Points on a hilly landscape, in no order, each with its height.
From any point a climber takes the steepest step (rise divided by distance) to one of its 2 nearest points. It stops when none of these is higher. Distance is the straight distance between rows; heights are no part of it.
J_169: [163 131 162 121 167 159  94 128 116  81 169 148 121 121 128 158 123  96
 155 138  95  90  99 122 119]  height 13.7
J_917: [149 161 149  79 119 139 183 117 171 113 119  90 136 132  66  85 161 117
 154 143 138 159 145 114 141]  height 67.0
J_746: [135 102 131 177 140 112 103 111 134 141 124 136 161 149 147 107 114  93
  67 114  74  88 124 111  84]  height 56.6
J_45: [109 124  75 148 116  59  79 129 111 218 121 158 157 121 153 161  93 162
 127 103 147 125 135 176 136]  height 51.3
J_936: [181 156 180  62 165 184 137 148 142  99 176 108 126 117  73 163 137  91
 147 130 100 143  70 159 139]  height 49.7
J_119: [144 173 131  70 120 113 165 146 138 105 167  96 137 131  62 114 140 110
 221 125 140 153 153  87 102]  height 45.9
J_307: [153 141 163  71 172 187 140 123 131  77 153 138 132 131 115 130 162  82
 187 171 145 106 114  94 153]  height 52.4
J_950: [128 144  91 155 101  54  80 117 121 228 121 149 153 112 136 135  96 158
 134  98 124 138 139 177 136]  height 48.3
J_96: [107 110 113 154 121 159 141 120 129 139  70 125 110 123 189 109 142 148
  80 156 166 135 119 127 167]  height 57.2
J_499: [157 145 122 178 141 213  86 144 121 131  91 154  86 148 193 122 140  95
  47 144 115 130  93  98 113]  height 36.4
J_234: [132 139 124 156  97  82 136  97 163 166  98 104 146 120 111  70 130 137
 123 108 111 136 153 116 128]  height 64.0
J_363: [164 163 155 119 139 154 124 100 143 154  97 137 133 112 123 100 138 124
 149 142 128 146 136 156 152]  height 38.2
J_637: [148 107 152 147 116  99 149 138 176  68 157  73 134 142  91  96 133  99
 103 114  81  94 129  67 108]  height 16.8
J_425: [ 89 120  95 129  96  73 151 144  96  82 155 118 140 135 117 132 120 129
 186 114 135 112 169  65  88]  height 70.3
J_436: [132 183  99 121 101  73 135 130 122 160 141 121 139 112  96 117 105 154
 207 108 129 164 159 127 105]  height 40.9
J_811: [161 129 139 176 156 163  69 123 116 146 126 171 124 149 174 139 109  97
  77 126  82  98 100 136  92]  height 48.8
J_841: [162 149 171 124 136 145  97 159 102 144 149 146  95  99 115 165 110 137
 110 113  92 148  95 221 122]  height 8.2
J_136: [125 118 119 169 140 186 104 138 104 132  92 155 101 150 201 130 130 119
  61 148 131 120 107 118 120]  height 39.3
J_308: [117 106 123 149 148 118  92 102  98  93 142 176 154 156 146 147 115 110
 171 127 120  65 154  96  95]  height 18.7
J_793: [157 157 148 137 144 124  66 131  98 173 124 182 118 118 140 153 103 149
 156 128 119 121 126 205 133]  height 7.7
J_482: [ 96 103 131 107 102  87 141 165  83  81 178 120 103 109  99 172 112 144
 132 110 115 144 128 140  96]  height 66.5
J_309: [ 85  87  75 174 153 100 102 104 116 184  91 175 195 169 167 138 111 133
 114 119 146  80 158 113 111]  height 55.0
J_926: [165 130 157 130 160 125  78 117 113  95 174 155 135 125 119 157 105 100
 168 121  86  84 113 128 106]  height 12.3
J_197: [118 131 162  58 120 165 181 157 117  93 153 107  90 110  80 157 154 138
 123 140 143 186 111 171 141]  height 24.7
J_422: [ 91  83  77 173 153 128  88 131 124 221  87 154 163 155 203 140 113 140
  60 125 170 107 117 145 143]  height 43.9
J_492: [133 148 157  23 142 177 165 149 116  94 150 127 128 130  85 144 167  98
 184 163 169 154 120 140 141]  height 50.6
J_640: [190 172 181  68 162 208 135 146 141 125 146 125 122 117  90 157 140  98
 128 137 114 159  74 188 141]  height 43.3
J_390: [143 155 154  34 121 159 193 134 162  98 143  91 133 147  57 112 170 104
 153 146 150 170 128 126 141]  height 60.0
J_402: [123 123 108 163 133  87  80  96 108 168 111 176 167 146 150 131 102 132
 149 116 119  93 157 135 105]  height 64.1
J_626: [144 132 147 108 139 115 130 126 128  72 163 119 139 125  97 123 134  99
 190 131 115  97 143  74 121]  height 15.8
J_298: [175 152 170  93 130 135 158 128 184 111 157  76 130 126  52 108 137 108
 135 109  91 152 119 127 131]  height 53.0
J_704: [140 158 149  40 130 152 170 138 135 102 148 111 138 132  67 125 160 102
 186 149 154 157 135 120 133]  height 55.1
J_146: [172 150 149 149 165 171 104  83 148 105 112 155 140 138 147  97 139  96
 165 154 117  80 133  92 141]  height 8.1
J_496: [190 144 160 149 155 145 112 109 175 103 139 104 143 125 116 101 125  85
 119 125  67  96 100  97 131]  height 13.6
J_211: [170 152 140 167 143 205 101 128 137 129 100 144  97 131 176 110 141  96
  72 145 103 127  98 113 127]  height 34.1
J_280: [105 116 136 112 148 167 119 123  80  89 119 173 109 131 160 152 143 136
 189 164 178 105 145 120 148]  height 56.1
J_769: [144 143 133 162 135 158  76 128 115 200  83 157 108 129 188 124 111 150
 100 134 141 137 109 182 155]  height 4.2
J_104: [132 108 162 110 134 143 136 148 107  63 172 119 102 113 118 154 129 106
 121 134 103 120 110 123 117]  height 20.6
J_770: [129 151 105 131 131 119 101  99 118 176  80 162 136 111 158 125 121 166
 182 141 180 133 153 152 167]  height 27.5
J_4: [122 122 128 145 110  93 153 116 147  85 120 105 145 135 109  84 139 114
 143 128 117  98 162  70 118]  height 54.4
J_359: [112  99 120 166 124 156 126 140 113 138 102 134 106 136 184 129 129 123
  37 137 117 130 103 132 115]  height 41.7
J_840: [170 124 162 135 138 105 107 128 146  95 172 102 139 121  92 132 105  98
 130 103  63 102 110 112 103]  height 72.6
J_854: [102 122 114 132  79  83 146 118 161 188 133  87  99 108 100 122 126 181
  76  84 117 187 124 174 147]  height 62.2
J_25: [131 118 134 130 135  98 118 126 115  67 166 129 147 137 109 130 124  97
 185 118 107  77 152  64  99]  height 16.7
J_827: [129 125 116 168 121 137  85 123 129 220  85 140 124 126 189 116 118 148
  75 126 137 138 107 178 157]  height 3.2
J_518: [ 79 109  77 147 109  71 135 126  98 106 125 141 167 149 137 136 114 133
 167 112 141  94 175  72  93]  height 65.6
J_522: [156 161 141  71 114 114 177 152 173  94 172  67 137 148  43 106 151 104
 195 118 130 148 143  75 108]  height 43.1
J_207: [107 127 130 104 144 167 127 132  85 113  99 159 103 118 162 150 138 153
 175 168 196 132 138 142 164]  height 51.0
J_531: [ 89 102 106 153 109  93 156 123 125  72 113 121 160 151 131 100 142 113
 140 128 131  74 172  50 111]  height 51.7
J_396: [105  96 114 163 114 128 108 146 118 198 115 124 113 127 173 142 116 145
  24 114 117 153  90 179 127]  height 1.9
J_815: [152 141 147 148 168 216  83 123 106 105 112 183  92 152 185 137 131 116
 143 164 147 102 114 122 133]  height 24.0
J_203: [ 69  95  47 141 108  53 128 134 113 166 123 132 171 128 147 159 101 154
 118  99 161 122 148 115 113]  height 2.8
J_339: [137 114 124 177 160 149  61 126 101 174 114 187 136 162 183 149 101 120
  87 127 107  98 116 156  96]  height 44.5
J_387: [171 144 145 167 162 147  80  79 146 125 116 163 149 143 149 103 121  96
 147 133  95  74 131 106 118]  height 9.7
J_408: [119 122 121 157 133 180 139 114 125 116  71 141 110 134 190  99 151 129
  98 168 159 115 130 104 156]  height 52.9
J_786: [158 142 157  59 163 163 160 134 156  71 162 108 150 142  87 119 169  73
 192 161 136 108 112  72 157]  height 58.5
J_290: [128 113 134 157 130 175 156 134 136  67 116 126 110 139 170 106 155  97
  63 157 113 106 117  77 131]  height 46.1
J_43: [ 90 151  86  86  97  98 173 149 103 123 143 115 111  98 105 147 128 169
 190 131 181 183 144 125 133]  height 42.1
J_378: [173 142 158 125 155 152 153 122 189  68 137  90 148 139 104  85 157  83
 143 153 101  89 110  57 156]  height 35.7
J_260: [ 69 104  20 139 101  48 126 131 144 197 130 115 172 112 154 151 104 156
 100  85 189 131 141 121 134]  height 2.2
J_907: [134 123 132 168 125 122 131  98 150 122  95 125 147 137 147  77 137 108
 101 135 104  95 139  96 124]  height 62.9
J_823: [116 107 113 174 112 125 101 121 133 218  98 121 129 129 178 115 125 138
  39 117 120 146  99 170 139]  height 2.4
J_151: [122 138 133 109 105  99 148 131 120 122 140 112 118 106  94 128 124 146
 148 118 125 161 143 142 123]  height 53.2
J_313: [165 144 148 148 125  91  96 103 142 144 131 129 153 121 110 103 108 112
 141 104  80 111 144 130 106]  height 81.2
J_152: [ 84  85  81 179 143  92 119 104 127 158  90 155 200 169 158 112 122 119
 104 119 128  75 162  90 100]  height 52.2
J_794: [104 111 134 114  95 103 191 149 147  57 148  83 113 134  91 101 156 130
 132 132 132 132 159  69 127]  height 30.8
J_247: [ 92  94  91 145 143 136  89 142  93 161  95 165 121 142 199 168  99 165
 110 138 187 109 120 160 152]  height 15.1
J_434: [146 144 171  57 135 139 148 165 119  91 193 107 111 108  55 167 135 115
 164 117 111 156 104 160 116]  height 27.9
J_494: [119 123 129 131 132 126 109 118  93 117 118 160 123 122 149 144 119 139
 155 139 144 112 140 139 128]  height 35.4
J_37: [169 149 152 135 172 224 107 123 126  87 121 159  99 139 168 131 150  93
 133 167 130 107 101  98 143]  height 26.6
J_764: [131 150 132 111 113 151 151 115 152 183  84 112 110 101 124 111 143 165
 115 136 162 189 122 185 183]  height 34.4
J_751: [108 135  92 144 105  81 129 103 123 152  99 130 147 116 134 109 122 151
 155 121 146 130 157 115 134]  height 4.0
J_756: [139 117 140 156 164 181  72 118  93 107 129 196 110 163 179 156 115 118
 145 148 135  80 122 130 111]  height 21.6
J_506: [ 68  62  87 162 138 115 144 135 106 129 102 142 165 156 168 141 122 125
  59 130 137  97 138 104 106]  height 47.4
J_444: [111 133 110 125 124  93 104 126  83 123 139 165 134 121 129 157 110 146
 188 123 142 116 152 131 110]  height 38.1
J_347: [119  88 141 143 129 122 148 142 130  47 157 111 133 144 132 125 135  89
  97 132  95  81 126  68 106]  height 18.8
J_901: [103 118 117 123  92 113 147 128 143 172 119 103  91  96 125 137 127 176
  76 106 141 184 110 186 163]  height 58.0
J_601: [157 114 163 109 157 148 134 144 139  50 184 103 124 126 109 144 137  83
 144 138  89  94  91  77 134]  height 16.6
J_918: [149 152 165 107 128 152 118 157 110 152 133 135  93  95 108 158 121 153
 114 120 119 171 100 226 142]  height 9.4
J_287: [178 161 166 116 153 220 133 142 138 111 123 127  97 115 135 130 147 102
  99 150 114 152  88 144 144]  height 19.0
J_552: [147 192 133  64 119 113 146 149 117 147 161 123 129 112  55 144 126 141
 202 114 135 185 135 173 107]  height 42.2
J_923: [127 120 156 114 118 193 174 150 132  92 128 107  71 116 133 133 154 133
  64 150 125 173 102 145 149]  height 22.5
J_700: [133 125 140 141 139 155 109 120 106 123 105 153 114 125 165 133 125 132
 123 148 132 119 128 143 133]  height 32.9
J_720: [ 75  65  91 173 161 148 131 132  99 121  99 166 164 177 185 147 127 114
  70 141 136  78 140  90  97]  height 45.2
J_837: [114 138 129 119  89  96 187 125 178 114 122  71 111 133  71  79 150 152
 122 111 127 163 158  97 130]  height 57.6
J_328: [134 177 106 128  92  80 168 121 170 145 118  83 141 127  78  70 135 145
 184 111 134 158 171  87 113]  height 53.5
J_156: [179 144 160 145 160 128  65 117 119 128 160 161 134 123 124 149  98 106
 144 115  71  94 111 156 106]  height 10.8
J_668: [131 154 117 133 122 108 134  96 133 135  96 134 149 117 122  90 134 136
 181 138 145 126 165 104 140]  height 5.0
J_249: [113 115 158  92 116 162 181 154 122  86 147 105  77 109 104 147 146 142
  92 139 130 177 111 159 144]  height 23.6
J_263: [ 87  84  62 155 119  88 101 126 148 236 113 114 164 122 177 138 119 148
  47 103 175 126 111 159 159]  height 48.6
J_413: [160 166 154 121 164 174  83 104 112 154  96 183 119 132 151 127 125 141
 194 161 161 122 137 170 156]  height 35.6
J_998: [ 98 100  82 164 143  86  81 109 102 185 105 182 173 158 165 155  98 145
 135 117 146  91 153 139 114]  height 58.9
J_711: [135 127 145 120 106  98 148 133 140 100 151  93 119 116  84 117 123 126
 128 111  99 144 141 119 110]  height 54.6
J_361: [ 81 102  76 114  94  81 129 151 115 159 135 116 109  91 141 177 107 182
  97 106 179 162 116 174 153]  height 51.1
J_906: [ 84  94  93 146 146 133  88 113  82 127 106 195 138 160 182 171 111 153
 167 140 183  85 151 132 130]  height 53.1
J_404: [104 128  87 139 130 128 110  99 118 158  70 157 136 121 180 125 126 168
 173 148 204 115 151 128 177]  height 25.0
J_910: [174 145 173  56 163 162 142 146 148  89 184  98 139 125  64 156 142  86
 170 133 104 130  79 125 139]  height 56.0
J_945: [ 95 113  55 153 132  57  79 122 106 204 121 176 180 142 156 169  90 156
 145 104 160 106 152 145 119]  height 54.9
J_754: [173 144 164  53 177 170 145 139 162  83 174  98 155 145  78 141 159  72
 188 154 114 110  75  84 158]  height 66.9
J_567: [ 91 111 119 111  96 101 182 142 120  76 142  99 112 119 104 121 143 142
 143 133 146 146 157  90 128]  height 31.7
J_69: [120 108 146 113 116 120 178 148 150  39 158  89 124 136  98 103 159 103
 140 141 122 105 147  55 132]  height 29.9
J_268: [133 161 135  88  97 103 174 133 159 140 150  83 111 122  50 113 132 154
 146  97 117 195 148 142 117]  height 50.9
J_949: [178 156 175 103 164 156  93 144 111 113 168 147 114 105 101 165 119 111
 157 127  97 124  97 180 124]  height 33.9
J_462: [138 144 167  50 124 155 172 154 134  97 169 101 107 118  54 151 147 121
 144 127 128 178 112 161 130]  height 26.2
J_106: [103 103 119 154  97 106 145 115 144 151 106 104 120 122 139 102 133 144
  61 118 114 145 123 139 135]  height 66.4
J_495: [ 95 139  98 102 107  96 143 143  90 125 137 131 115  99 120 157 120 168
 178 127 170 161 142 141 133]  height 44.6
J_296: [ 91 104 126 107 123 112 130 148  68  72 161 150 116 121 127 169 125 129
 172 133 140 110 143 111 108]  height 66.2
J_598: [101 116 107 147  74  57 142 118 161 183 136  84 119 123  97 107 119 167
  78  78 100 169 133 149 119]  height 66.1
J_314: [150 165 136 118 145 149  99 105 119 175  78 163 131 117 146 120 127 154
 183 153 169 141 145 171 168]  height 30.9
J_316: [149 131 169  93 123 161 190 137 186  81 151  73 102 135  73 101 160 119
  88 129 101 159 116 115 145]  height 73.0
J_994: [ 97  93 110 147 100  62 124 136 118 164 142 114 139 127 117 140 101 143
  73  91  96 141 128 153  95]  height 67.7
J_257: [ 92 153  58 139  80  56 161 128 138 156 128  98 138 116 121 112 109 167
 172 101 155 158 158  96 115]  height 36.0
J_331: [163 140 167 112 153 198 133 144 127  85 148 126  96 111 134 144 139 101
 107 150 107 135  88 131 137]  height 20.4
J_373: [116 102 129 149 155 149  85 107  91  95 137 191 133 161 164 156 116 116
 163 141 132  71 141 117 105]  height 20.0
J_57: [134 178 134  54 104 122 179 142 143 138 154  97 120 128  44 130 139 143
 173 112 140 202 139 155 114]  height 47.0
J_731: [160 142 160 102 121 109 142 139 150  99 171  88 123 115  61 128 120 117
 151 105  93 144 127 125 112]  height 58.4
J_898: [ 96  83 102 166 124  67 113 127 121 195 125 129 177 146 132 130 106 128
  64 100  99 122 135 141  92]  height 63.6
J_9: [109  92 135 144  97  90 164 139 150  75 143  85 125 140 103 104 133 118
  81 115  96 113 142  84 101]  height 16.1
J_615: [114 117 142 123 149 187  99 168  66 107 119 164  72 130 181 176 120 153
 122 157 168 127 104 171 138]  height 18.9
J_599: [119 160 119 104  86  95 192 125 184 142 131  65 106 137  55  84 147 168
 139  98 128 192 160 113 125]  height 54.7
J_792: [115 110 137 139 115 151 115 170  99 155 124 130  78 109 162 166 114 161
  51 122 127 163  86 204 134]  height 12.1
J_417: [163 168 158 117 121 144 145 100 167 165  99 110 131 112  94  84 143 129
 129 126 117 167 134 162 152]  height 42.7
J_939: [125  98 138 154 103  70 130 128 145 125 150  94 140 138  95 111 107 118
  81  89  72 121 136 115  82]  height 75.1
J_608: [117 167  92 103 104 109 156 110 146 182  91 114 129  96 115 112 136 173
 167 131 186 188 144 150 173]  height 28.6
J_620: [ 80 122  70 112  97  78 134 153  96 143 141 129 115  90 136 179 107 182
 146 114 183 161 130 157 140]  height 48.2
J_50: [157 123 164 100 178 169 106 138 115  61 188 139 118 125 121 165 135  84
 173 144 101  84  87  96 133]  height 15.0
J_393: [ 99 106 115 140 153 173  80 157  73 133  99 177  88 151 204 175 104 164
 123 152 190 111 110 167 149]  height 16.9
J_773: [153 135 140 163 112  83 115  99 166 143 116 105 158 130 108  73 120 108
 119 104  80 105 147 106 108]  height 71.2
J_210: [ 94 106 131 105 105 114 153 156  93  98 149 119  93 101 116 165 125 156
 115 127 139 160 122 159 129]  height 62.1
J_324: [134 133 152 128 114 159 124 158 118 172 119 123  78  99 138 151 123 163
  70 118 122 183  91 218 152]  height 11.0
J_856: [133 145 116 153  98  77 102 103 142 212 107 125 142 106 127 103 116 153
 120 102 115 153 136 170 147]  height 44.4
J_927: [130 121 144 148 110 145 155 114 154 121 105 105 109 119 136  91 145 125
  70 134 106 144 122 127 139]  height 72.5
J_410: [123 148 107 122 114 125 131 111 142 191  80 123 121  93 141 117 131 172
 140 136 181 171 133 171 185]  height 31.4
J_956: [142 187 120  99 105  89 149 141 130 150 157 107 132 114  67 120 112 145
 204 105 124 180 150 137  99]  height 44.0
J_64: [ 94 124  76 146  85  77 143 100 166 188  95  95 138 105 137  93 136 167
 101 106 160 155 137 131 162]  height 58.3
J_670: [136 182 115  92 104 105 176 120 156 144 120  96 140 124  70  89 140 140
 192 126 150 176 162 110 123]  height 49.4
J_701: [137 121 164  77 139 185 192 153 151  45 161  96 105 132 103 119 178  95
 115 166 129 138 108  89 157]  height 59.6
J_969: [119 169  79 144  89  56 145 124 132 155 130 111 149 124 110 101 103 151
 197 101 130 146 167  93  95]  height 38.0
J_919: [140 109 125 185 155 150  87 126 122 157 125 157 147 158 170 128 114  88
  43 118  72  98 105 118  76]  height 52.8
J_523: [158 144 147 157 146 178 111 107 134 128  96 146 114 130 168 106 135 111
 108 149 117 116 119 125 136]  height 31.3
J_41: [129 136 122 153 133 121 118  85 129 126  90 153 151 134 149  96 134 126
 164 141 141  94 162 101 136]  height 5.9
J_12: [151 110 157 130 139 134 142 136 153  52 165  93 129 132 115 117 135  88
 116 133  86  88 109  71 127]  height 17.9
J_544: [136 120 127 144 143 100  95 104 116  91 149 153 162 149 124 129 113 101
 184 118 105  64 157  79  94]  height 17.8
J_557: [105 110 110 155 153 165  74 113  93 140  89 200 117 167 196 153 110 160
 165 155 191  90 138 145 149]  height 47.8
J_753: [ 94 105  96 120  98 111 131 144 133 177 116 108  96  89 151 158 118 184
  77 114 177 173 104 190 175]  height 54.3
J_767: [160 146 147  99 121 109 168 142 180  79 160  68 142 141  58  94 150 102
 179 124 116 121 144  62 122]  height 40.8
J_90: [145 166 141  85 147 129 119 120 108 110 152 153 138 117  94 133 134 113
 230 141 145 123 150 113 120]  height 44.7
J_942: [ 94 118  62 147  87  61 116 110 153 216 113 107 149 103 146 122 117 167
  98  92 163 150 129 149 156]  height 54.5
J_303: [167 140 159 109 138 130 159 127 182  76 148  82 143 135  78  90 153  94
 155 136 106 111 128  71 139]  height 38.4
J_148: [151 106 150 152 126  94 110 126 142 111 159 107 142 133 109 124 103  98
  88  98  60 102 118 119  86]  height 81.5
J_563: [100 104  83 149  98  87 109 120 145 216 108 110 134 106 160 131 120 163
  71 105 156 149 112 172 166]  height 51.5
J_857: [137 147 169  47 157 198 144 149 100  98 139 145 110 122 111 154 160 107
 174 170 168 145 110 158 147]  height 46.0
J_684: [177 151 159 144 143 168 133 108 174 114 122 109 126 120 124  87 142  94
  98 135  84 121 105 112 140]  height 15.3
J_760: [156 156 150 143 149 158  69 131 104 182 100 175 105 123 163 142 107 154
 143 139 139 132 116 204 151]  height 6.0
J_391: [ 76  77  89 164 131  88 139 121 113 119 108 138 183 160 148 124 122 116
  94 121 124  81 159  84  95]  height 49.6
J_34: [115 106 115 172 144 133 100  98 114 140  91 167 152 155 178 118 122 122
 111 138 127  83 142 114 115]  height 38.9
J_880: [150 126 160 149 126 153 109 145 118 134 141 129  96 112 142 144 113 121
  61 114  77 143  90 173 107]  height 5.8
J_276: [186 152 156 119 168 187 149 120 184  78 137 101 140 135 115 100 159  77
 130 160  96 101  86  70 162]  height 32.7
J_762: [116  92 143 132 131 133 139 141 103  61 155 128 119 133 142 145 129 104
 102 136 106  98 125  98 107]  height 19.6
J_334: [149 144 128 151 127  82  86  97 122 153 125 152 161 130 121 113 103 123
 164 110  99 103 157 126 104]  height 71.8
J_264: [132 137 137 138 159 175  74 116  93 140  97 194 102 147 175 147 116 156
 183 159 177 108 135 166 152]  height 41.8
J_944: [ 77  93  79 148 134 111 104 109  85 121 112 184 159 158 169 162 114 146
 174 130 172  79 166 104 118]  height 57.0
J_594: [179 168 180  81 167 187 106 155 113 123 154 146 111 107  98 166 129 112
 155 133 117 141  86 200 133]  height 37.7
J_79: [163 140 151 153 146 117  61 122 106 161 142 180 129 128 138 151  96 125
 131 117  87 103 120 184 106]  height 9.3
J_560: [137 123 157 128 116 152 175 128 169  82 133  90 103 125 111  94 153 117
  75 138 100 141 121 110 141]  height 79.9
J_245: [137 120 141 144 127 112 129 111 134  93 128 121 143 130 123 106 126 106
 132 129 104  96 145  94 115]  height 57.7
J_486: [ 96  91 116 138 120 132 113 166  88 144 122 135  97 117 170 176 108 159
  60 128 144 143  94 183 129]  height 13.0
J_866: [151 167 146 111 115 138 135 112 149 195  95 122 125 100 107 108 135 153
 132 123 136 185 127 197 167]  height 37.8
J_217: [119 113 152 116 141 186 128 166  79  83 134 145  74 116 163 168 132 133
 106 157 144 135 102 151 132]  height 20.5
J_195: [ 91  87 102 144 133 127 104 149  92 158 108 151 122 133 185 169 105 154
  77 131 159 122 112 163 129]  height 14.0
J_848: [ 86  78  98 171 150 174 132 143  97 106  99 162 133 171 201 145 133 110
  51 151 137  92 123  88 101]  height 43.2
J_435: [120 127 139 111 115 123 135 140 102 126 131 129 105 100 119 148 124 151
 130 130 133 158 125 170 136]  height 57.8
J_173: [189 167 165 127 152 207 133 118 167 128 114 116 115 118 128 104 149  93
  98 142  98 146  93 133 150]  height 17.2
J_163: [ 83 109 115 105 107  87 138 163  68  84 172 136 114 112 113 176 115 145
 164 118 138 131 140 124  96]  height 70.1
J_293: [141 135 134 145 153 145 112  83 131 100 105 161 146 141 147  98 140 109
 179 151 134  78 158  87 137]  height 6.9
J_91: [ 84 114  71 146 120  83 115 109  98 132 110 164 166 141 155 144 112 148
 175 121 161  96 169  95 115]  height 61.1
J_867: [123 116 134 150  84  67 138 120 160 154 140  86 124 129  87 100 117 141
  87  82  80 149 140 134 103]  height 70.2
J_355: [ 95  95 107 153 109 120 147 118 131 138  91 119 128 124 164 111 134 140
  73 135 141 129 130 125 140]  height 62.3
J_472: [134 144 144 115 105 124 184 113 181 119 111  83 121 124  80  74 157 136
 117 128 123 159 148 112 144]  height 61.0
J_609: [ 81  75  55 157 149  98  88 137 137 239 113 137 180 135 186 155 109 142
  58 105 189 110 122 154 152]  height 46.5
J_509: [128 149 128 114 135 101 102 124  85 109 160 162 134 120 110 150 115 129
 217 124 130 110 156 121 104]  height 40.7
J_772: [139 119 153 157 107 137 119 131 141 164 134 113 100 115 137 119 123 128
  38 103  72 156  94 173 116]  height 5.1
J_166: [102 139 110 110 102  82 144 148  91  99 164 122 125 114 102 146 116 143
 195 116 136 142 155 101  96]  height 76.2
J_447: [193 155 159 148 162 140  93  91 165 123 133 128 153 126 119 101 118  90
 150 124  76  89 116 108 127]  height 11.7
J_943: [ 98 108  75 156 140 126  84 102 119 181  72 170 149 144 202 139 110 163
 142 136 204  95 144 137 169]  height 22.7
J_796: [107 110 146 101 145 151 127 137  80  66 155 161 109 123 139 159 143 115
 185 153 149  98 138 106 129]  height 61.4
J_838: [ 94 109 100 161  86  90 151  99 171 180  90  92 129 119 135  79 144 156
  69 111 135 147 130 128 154]  height 62.0
J_728: [117 100 111 181 158 132  79 112 109 178 103 182 160 168 178 133 108 119
  88 127 116  87 133 135  99]  height 41.6
J_789: [ 99  82 118 149 105  61 132 144 118 132 154 109 148 141 105 138 102 127
  71  92  84 128 135 128  72]  height 71.1
J_988: [163 130 154 116 131  89 114 140 134  85 187  97 137 121  71 143 108 102
 168  99  79 110 123 100  96]  height 65.1
J_439: [156 122 159 162 111 123 117 117 162 149 140 101 121 123 118 101 120 108
  55  97  54 136 106 148 109]  height 4.4
J_865: [114 131 120 111 131 152 131 126 106 141  87 142 110 107 157 136 135 165
 150 158 190 149 133 156 175]  height 46.3
J_469: [145 188 125  81 117 119 153 113 140 159 111 119 146 116  79 104 137 141
 196 135 152 178 154 145 134]  height 44.8
J_418: [ 80 145  63 122  77  67 185 142 137 131 144  86 115 116 107 121 117 176
 164 103 160 177 152  96 117]  height 34.3
J_679: [140 127 165  54 135 166 198 154 171  56 165  82 123 146  74 112 180  91
 135 159 136 141 115  83 156]  height 63.1
J_879: [150 146 166  76 170 200 132 127 114  93 133 153 115 126 130 138 158 100
 177 174 156 123 119 127 153]  height 47.6
J_673: [116 104 120 180 127 111 123 102 143 145  96 131 163 149 157  86 131 103
  74 125  98  89 138  99 107]  height 59.1
J_19: [176 160 170 110 126 149 154 109 188 137 129  87 129 120  71  88 144 114
 115 113  91 158 119 145 141]  height 48.1
J_966: [ 88 117  67 147 103  65 122 116 119 169 109 130 157 117 148 133 111 157
 135 110 157 128 147 123 131]  height 3.3
J_667: [159 151 167  90 137 125 115 150 111 108 178 128 116  99  75 162 117 122
 164 114  98 144 112 175 114]  height 30.4
J_86: [119 103 134 155 121 164 146 141 122  88 123 123 102 131 166 125 140 112
  47 145 107 124 107 110 119]  height 44.1
J_144: [141 179 132  53 134 131 152 135 121 114 155 125 145 128  73 120 149 104
 235 142 156 147 151 105 116]  height 49.5
J_710: [144 129 163  74 119 145 200 148 192  67 166  62 110 151  52 104 169 114
 116 132 117 152 127  90 143]  height 67.9
J_400: [138 121 165 111 136 175 137 156 103  85 152 129  85 107 133 156 133 119
  99 141 111 142  97 157 126]  height 21.9
J_582: [109  85 115 177 144  94 108 123 119 183 121 143 174 155 147 123 108 108
  54 109  84 106 128 130  81]  height 60.5
J_121: [ 88  85  83 176 155 153  97 125 112 178  75 169 150 169 211 142 115 140
  80 139 173  95 124 125 137]  height 41.1
J_661: [180 155 156 119 172 213 132 121 156  82 134 125 119 131 141 117 158  80
 128 166 111 109  90  84 155]  height 29.6
J_809: [132 122 131 158 145 195 132 125 121  82  98 150 107 144 187 111 152 101
  92 166 134  98 121  82 135]  height 48.7
J_323: [ 82  85  78 178 149 167 119 128 119 156  63 154 142 168 218 126 133 131
  58 147 174  94 123 100 137]  height 39.8
J_95: [ 90 132  97 110  82  79 187 152 126  97 155  86 109 124  89 124 131 158
 166 112 146 167 159  87 107]  height 32.8
J_184: [128 163 109 137  94  85 154 100 166 169  95  97 141 113  98  72 136 153
 155 115 135 160 160 118 143]  height 58.6
J_894: [160 141 160 151 133 155  83 158 105 161 139 150  93 112 148 157 107 130
  73 112  82 143  86 208 114]  height 6.8
J_102: [ 91  96 114 137  84  67 168 144 136  90 148  84 123 137  96 116 124 139
 105 104 112 134 154  89  96]  height 15.6

For each start below, name the point where the climber stops.
J_880 => J_400
J_434 => J_754
J_169 => J_400
J_823 => J_400
J_211 => J_106
J_495 => J_148
J_314 => J_166
J_203 => J_400
J_102 => J_956
J_323 => J_998
J_422 => J_106
J_794 => J_956

Call two points neighbours if one is among the 2 nearest of the other. Go from one point of each pair to the other, from neighbour to neighbour, staying as high as possible. Name the lowest point that can't be avoided.
J_163 and J_731 => J_151
J_313 and J_754 => J_552
J_917 and J_754 => J_857
J_148 and J_907 => J_746
